Each row is a point on a tangle of strands that fork and nearly touch. The rows are in no order.
In the rows, zero is written as 128.
Two points are linked if the straight distance between their rows is under 111.
J_902: [145  90 105 111 128 124 128  90 133 121 141 141 135 111  76 106 140 137
 136 144 175]
J_538: [ 97 164 118  82 123 198 111 165  74  85 128 113 178  97  66 134 143 138
 145 123  90]
J_339: [111 118 160  94  99  69  92 104 130 116 134  88 120 128 129 121  87  87
  82 159 163]
J_409: [165  85  96  93  84 130 140 106 107  46 115 124 149  82 107 109 140 103
 136 159 114]
J_605: [148 101  72 115 101 137 117 125 165 153  94 144 155 177 166 171  92 161
 137 116 113]
J_306: [117 103  94 124 115 178 125 151 174 165 125 143 161 147  42 141  92 131
 160 201 120]
J_189: [138 106 126 112 122 103 105  97 106 135 104 152 118 106 197 162 133 155
 126  73 177]
J_860: [103 107 119  80 129  98 120  97 120  62 166 125 143 105  67 118  81  96
 118 154 128]
J_278: [139 121 154 119  81 123 157 168 105 100 143 155  86  84 206 176 134  77
 117 131 122]
J_668: [111 133  98 112 156 163 113 131 140 171  77 138 167 151 143 173 163 190
 136 103 155]
J_998: [154  86 111 158 103 129 164 148 150 109 205 139  94 146 138 119 112 109
 129 164  81]
J_764: [ 95 155 150 134 139 108 112 124  90 135  69  95 148 171 168 134 145 134
 115 117 140]
J_271: [107  73 168 113 118 117 165  86  94  56  89 141 139  87 109 130  86 154
 130 140 138]
J_791: [185 124 112 129  70 170 106 127 148 141 121 149 105 103 176 148 120 164
 141  83 137]
J_644: [108 162 157 165 120 176 155 181 104 185 121 116 104 140 107 123 121 119
 155 149 109]
J_323: [119 134 126 183 153 140 143 143 169 226 125 128 104 173 142 137 134 162
 145 142 122]
J_122: [ 64 179 162 127 154 149 108 147  97 151  96 100 152 140  94 139 105 144
 130 124 146]
J_359: [155 114  65 138 123 132 116 126 205 186 128 121 168 174 122 164  95 149
 140 139  91]
J_25: [109 147 164 149 138 120 129 117  93 168 105 104 118 166 165 106 194 119
 132 123 138]
J_289: [ 89 122  80  76 119 165 161 178  87 151 100 132 159 147 166 186 120 116
 106 134  89]
J_462: [152 145  67 115 133 150 114 138 156 127 198 129 135 137  77 117 100 145
 133 117  96]
J_373: [113 115 150 138 143  99 107  80 116  37 116 123 143 117  92  43 112  96
 123 147 137]
J_401: [173 114  94 102 118 137 117  94 110  91 107 122 138 107 121 103 208 133
 134 102 131]
J_413: [184 123 103 149 107 111  95  86 185 123 172  92 116 145 123  70 102 119
 106 138 108]
J_598: [ 84 135 148 104 172 103 126  77  86  47 132 131 148  96  55  86  94 122
 130 123 136]
J_294: [182  77 125 150  67 174 111 108 169 139 104 135 121 108 189 109 156 162
 134 103 122]
J_120: [ 73 128 131  76 171 137 174 105  69  85  98 116 179 131 109 156 137 178
 137 102 106]
J_268: [106 104 115 173 166 111 156 133 173 203 168 154  94 163 131 142  95 134
 151 165 130]
J_446: [100 133 117 120 152 148 143 135 116 183 112 187 111 147 183 184 117 164
 144 104 136]
J_955: [119  93 103 111 108 133 156 128 122 109 162 164 105  97  91 155  73 130
 142 171 158]
J_803: [149 102 111 131 153  84 107  83 142 145 141 109  96 119 141  65 164 118
 106 164 172]
J_378: [110 156 167 124 139 102 157 123  97  42 114 126 142 114 161 122 124 125
 110  88  96]
J_20: [149 143 163 139 149 138 125 106  90  63 112 140 143  72 105  86 154 163
 148  90 159]
J_485: [123  97 109 115 124 100  98 119 201 141 118 134 154 156  96 150  78 159
 137 142 182]
J_705: [113 178 104  66 131 146 113 185 111 164 141 117 136 112 119 176 143 117
 107 118 120]
J_527: [119 130 145  89 101 131 131 141  98 110 123 106 136 113  85 146 134 101
 121 155 129]
J_782: [130  52  87 153 128 117 143 112 184 191 153 129  98 158 152 140 128 133
 127 188 120]
J_210: [118 123 118 158 163 137 157 134 109 103 171 162 113 126  38 105 111 148
 171 127 134]
J_638: [117 110 128  97 106 147 105 140 115 157  83 104 138 130 117 139 169  78
 108 171 143]
J_53: [121 131 106 133 124 161 107 163 213 188 114 144 156 164  89 157  77 149
 161 152 116]
J_204: [ 93 135  92  64 172 159 109 167 123 168  83 143 194 142 119 200 151 162
 116 128 148]
J_646: [119 136 175 181 129 164 165 140  99 146  97 160 115 156 208 134 142 163
 161  96 123]
J_230: [151 113 113 135  92 151 130 133 137 129 127 143 124 143 159 151  88 140
 131 111 109]
J_627: [147 139 153 163 158 117 138 142 110 133  97 100 112 127 196 103 230 119
 115 114  98]
J_939: [117 134 187 157 132  83 168 132  92  76  88 126 108 126 170 122 150  93
 123 119 129]
J_785: [118 126 139 116 129 128 122 155 166 241 132 136  80 123 147 177 128 119
 126 160 161]
J_821: [103 127  84  79 150 107  94  68 138 109 130 127 159 145  76 145  63 150
 121  94 143]
J_777: [130 113 141 184 169 137 170 113  99 125 154 166  89 109  99 105 113 173
 172 126 167]
J_752: [110 173 153 117 125  88  98 105 115 104  97  75 154 163 159 105 110 121
  98  82 124]
J_172: [101 129 176  79 112  85 119 119 107 103 139  98 124  89 101 167 131  81
  83 141 141]
J_450: [119 115 126 145 152  64 153 100 112 139 139 140  92 137 158 120 175  75
 121 129 145]
J_242: [116 119 106  91  81 183 140 177  95 116  93 105 146 145 137 176 139  98
 123 155  81]
J_768: [112 178 175 110 122  76 146 144 109  43 154 133 135  83 148 160 116  99
  96  95  81]
J_82: [143  97 118 179 142 168 134 108 181 177 114 141 118 126  93 121 124 191
 159 136 155]
J_549: [113  90 170 131 123 105 140 109 110 111 101 145 113  98 125 125  76 136
 125 142 181]
J_665: [147 158 147 163 114 184 144 191 126 160 151 121 109 121 181 119 199 123
 144 110  79]
J_273: [116 170 128 139 178 131 126 120  97  66 110  98 161 150 117  73 184 126
 146 113  89]
J_345: [ 88 188 153 128 167 106 109 122 121 193 133 113 118 159 101 142 120 129
 109 114 137]
J_280: [102  97 147 112 111 150 195 131  76  56 103 143 142  82 118 145 119 133
 156 131 119]
J_702: [ 81 116 122  93 109 124 156 118 115 121  82 150 152 154 165 174  58 156
 118 108 123]
J_448: [157 109  66 140 138 143 127  86 154 123 144  85 148 160 114  62 176 126
 122 122  71]
J_220: [135 154 187 175 147  94 120 147 118 139 151 116 111  95 132 101 171  94
 110 137 146]
J_901: [151 103  97 135 165 159 119  96 160 148 127 137 148 109  64 111 170 185
 152 124 165]
J_340: [136 115 147 150  96  87  85 122 173 187 130 110 107 159 137 118  96 115
  95 172 158]
J_509: [140 139 149 169 135 174 167 174 109 162 142 170 109 142 210 136 159 128
 157 101  80]
J_272: [100 115  92  82 145 156 163 133 108 125  87 151 163 160 144 205 102 155
 118 111 106]
J_140: [113 162 152 158 175 108  90  87 136 182 117 120 104 155 121 122 126 159
 124 104 173]
J_700: [128 143 172 169 131  66 150 147 117  77 139 138 115  86 138 128 158  67
 102 148 150]
J_837: [139 104 157 129 109 126  99 106 137 151  87 143 120 105 152 147 113 141
 128 107 200]
J_643: [132 141 128 115  64 202 138 204 118 158  92 133 126 114 130 155 127 118
 137 169  96]
J_472: [184 121 138 108 110 161 122 114 108  85  92 136 139  82 124 113 156 152
 145  96 164]
J_978: [142  93 109 143 125 113 133 119 135 134 143 108 113 133 147 107 173  92
 115 146 122]
J_440: [182 138 119 143  89  87  95 100 147 101 144  82 136 154 154  74 138  91
  90  97 105]
J_767: [131 169 130 150 128 143 169 178 102 127 154 146 105 116 135 131 106 129
 152 132 102]
J_381: [159 110 154 195 108 182 117 119 175 170 116 120  95 121 168  95 143 172
 151 112 115]
J_982: [123 116 122 106 157  65 127 113 114 166 159 138  89 124 156 174 145 100
 102 132 164]
J_493: [106 180 188 148 110 125 132 176 110 171 128 153  82 119 191 168  95 105
 114 121 124]
J_139: [123 163 179 155 135  69  88 112 129  49 137 113 150 118 100  70  84  97
 105 126 144]
J_187: [178 109  58 146 125 154 146 118 181 142 191 110 124 154 107 110 105 173
 140 121  62]
J_88: [ 71 157 130  79 180 121 144 136  89 106 135 123 147 115  97 161 136 145
 120  85 105]
J_484: [109 153 108 132 146 169 144 145 113 156 139 135 143 140  46 124 124 150
 159 133 126]
J_222: [148  93 134 143 117 120  87 127 197 170 141 131 121 138  93 101 102 138
 117 168 168]
J_835: [ 83 170 190  70 143  91 112 143 107  75 154 103 131  82 101 154 127  83
  93 109  88]
J_531: [147 148 120 128 155 138  99 115 129 182 108 131 136 152 154 129 153 191
 134  85 158]
J_412: [137  55  99 142 128 106 133  89 201 161  97 123 144 173 131 117 140 128
 130 181 135]
J_226: [139 153  96 103 107 115 100 138 135 147 180 126 117 153 104 128 103  96
 108 142  99]
J_407: [ 96 168 105 123 128 122 170 162 111 177 128 163 113 182 198 179  83 131
 136 111 106]
J_387: [144 142 119 158 147 136 110 113 139 113 138  93 142 143 102  40 176 115
 140 132  96]
J_530: [102  71  86 100 117 146 142 132 140 125 131 150 154 129  67 159  94 127
 147 192 129]
J_903: [165 151 155 168 170 118 133 119  98  80 134 124 129  94  97  67 195 128
 158 107 155]
J_823: [171 154  93  98 142 129 111 111 114  63 155 125 147  92  84  67 183 122
 128  86 121]
J_661: [176  87 150 177 115 129 125 101 159 120 139 106 101 119 134  51 106 142
 122 137 125]
J_153: [134  95 149 188 145 112 165  97 120 125 116 170 105 144 151 125 122 172
 144 104 162]
J_441: [146 163 133 103 111  74  71  96 138  98 156 101 151 156 140 106  87 101
  99  88 112]
J_723: [ 72 176 173 101 131 176 112 154 106 102  93 108 160 119  87 119 108 132
 132 105 101]
J_690: [126 136 139 152 121 172 131 165 161 210 124 130  93 129 134 139 137 125
 141 164 135]
J_816: [117 141 121 102 131  96  94 137 147 198 151 142  96 127 111 187 142 107
 106 142 163]
J_111: [116  96 135 110  90  84  97 130 152 156 112 108 113 157 132 159  80  70
  85 178 162]
J_981: [127 164 178 151 134 100  85 102 145 107 140 109 103 115 103  82 127 106
 119 128 162]
J_632: [131 164 128 106 135 141 144 166 112 130 153 139 104 100 154 159 142 132
 137  99 140]
J_312: [ 99 156 121  62 131 149  92 166 116 159  86 109 151 129 120 181 152 126
 101 154 157]
J_403: [141 118 141 181 130 161 114  98 158 141 114 105 128 155 122  86 114 165
 154 137 114]
J_301: [139  86 123 126 142  87 137  99 138  96 170 124 104 116  94  76 129 113
 110 183 177]
J_185: [169 146 151 154 107  94 127 137 139  64 149 142 122  97 176 116 180  74
  98 113 108]
J_209: [129  95  97 115 122 133 181 103  93  64 113 137 152 111  86  97 143 124
 158 136  99]
J_404: [102 165  89  82 168 117 101 102 104 107 140 131 155 143  85 143 134 158
 129  77 126]
J_66: [178 106 144 144  65 125 145 142 119  88 131 140 111  98 180 143 158  76
 135 148 133]
J_93: [ 75 174 140 106 133 146 143 194 108 191 112 142 118 138 189 189  70 119
 130 120 119]
J_251: [143 179 100 107 158 146 116 132  92  50 140 113 172 131 103  89 166 131
 127  76  93]
J_146: [124 156 119 120  93 209 111 193 162 199  90 143 160 130 163 158 101 135
 128 148 100]
J_568: [166 166 139 162 134 151 124 179 103 108 129  94 151 122 156  99 212 122
 135 107  84]
J_540: [ 80 116 131  98 136  88 118  85 132 125 100 113 142 150 121 149  57 153
 105 110 149]
J_748: [153 109 165 175 123 133 145 113 103 127 108 168  93 111 207 116 161 139
 158  96 150]
J_331: [182 106  76 164 136 131 163 119 159 108 210 135  96 116 134  99 103 147
 141 128  91]
J_856: [154 152 159 154 103 100 134 182 118 148 171 150  78 105 179 148 117  76
 118 123 127]
J_600: [145  75  67 138 144 118 112  69 180 154 129 101 153 177 109  89 157 141
 135 130 119]
J_749: [150 116 127 109 105  85 126 110 127  40 164 118 142  72  97  99 131  71
 116 142 129]
J_232: [141  96  98 130  95 116 160 154 132 114 192 150  93 117 103 137  78  87
 119 174 120]

A fork is a point with three links. Follow the links from the first point to the second and name the forks in between, in order.
J_644, J_441 => J_690 > J_403
J_413, J_700 => J_403 > J_690 > J_312 > J_172
J_268, J_220 => J_690 > J_312 > J_172 > J_700
J_209, J_407 => J_700
J_381, J_531 => J_403 > J_690 > J_312
J_306, J_665 => J_403
J_271, J_268 => J_700 > J_172 > J_312 > J_690
J_485, J_749 => J_172 > J_700
J_301, J_600 => J_690

Follow the links from the first point to the second, and from the first to the third. Name the last point that the two ways share.
J_816, J_605, J_646 => J_403
J_187, J_413, J_816 => J_403
J_723, J_785, J_749 => J_312
J_644, J_837, J_140 => J_312
J_661, J_185, J_111 => J_172
J_448, J_230, J_632 => J_690
J_485, J_600, J_791 => J_690
J_446, J_644, J_981 => J_700
J_340, J_538, J_409 => J_172
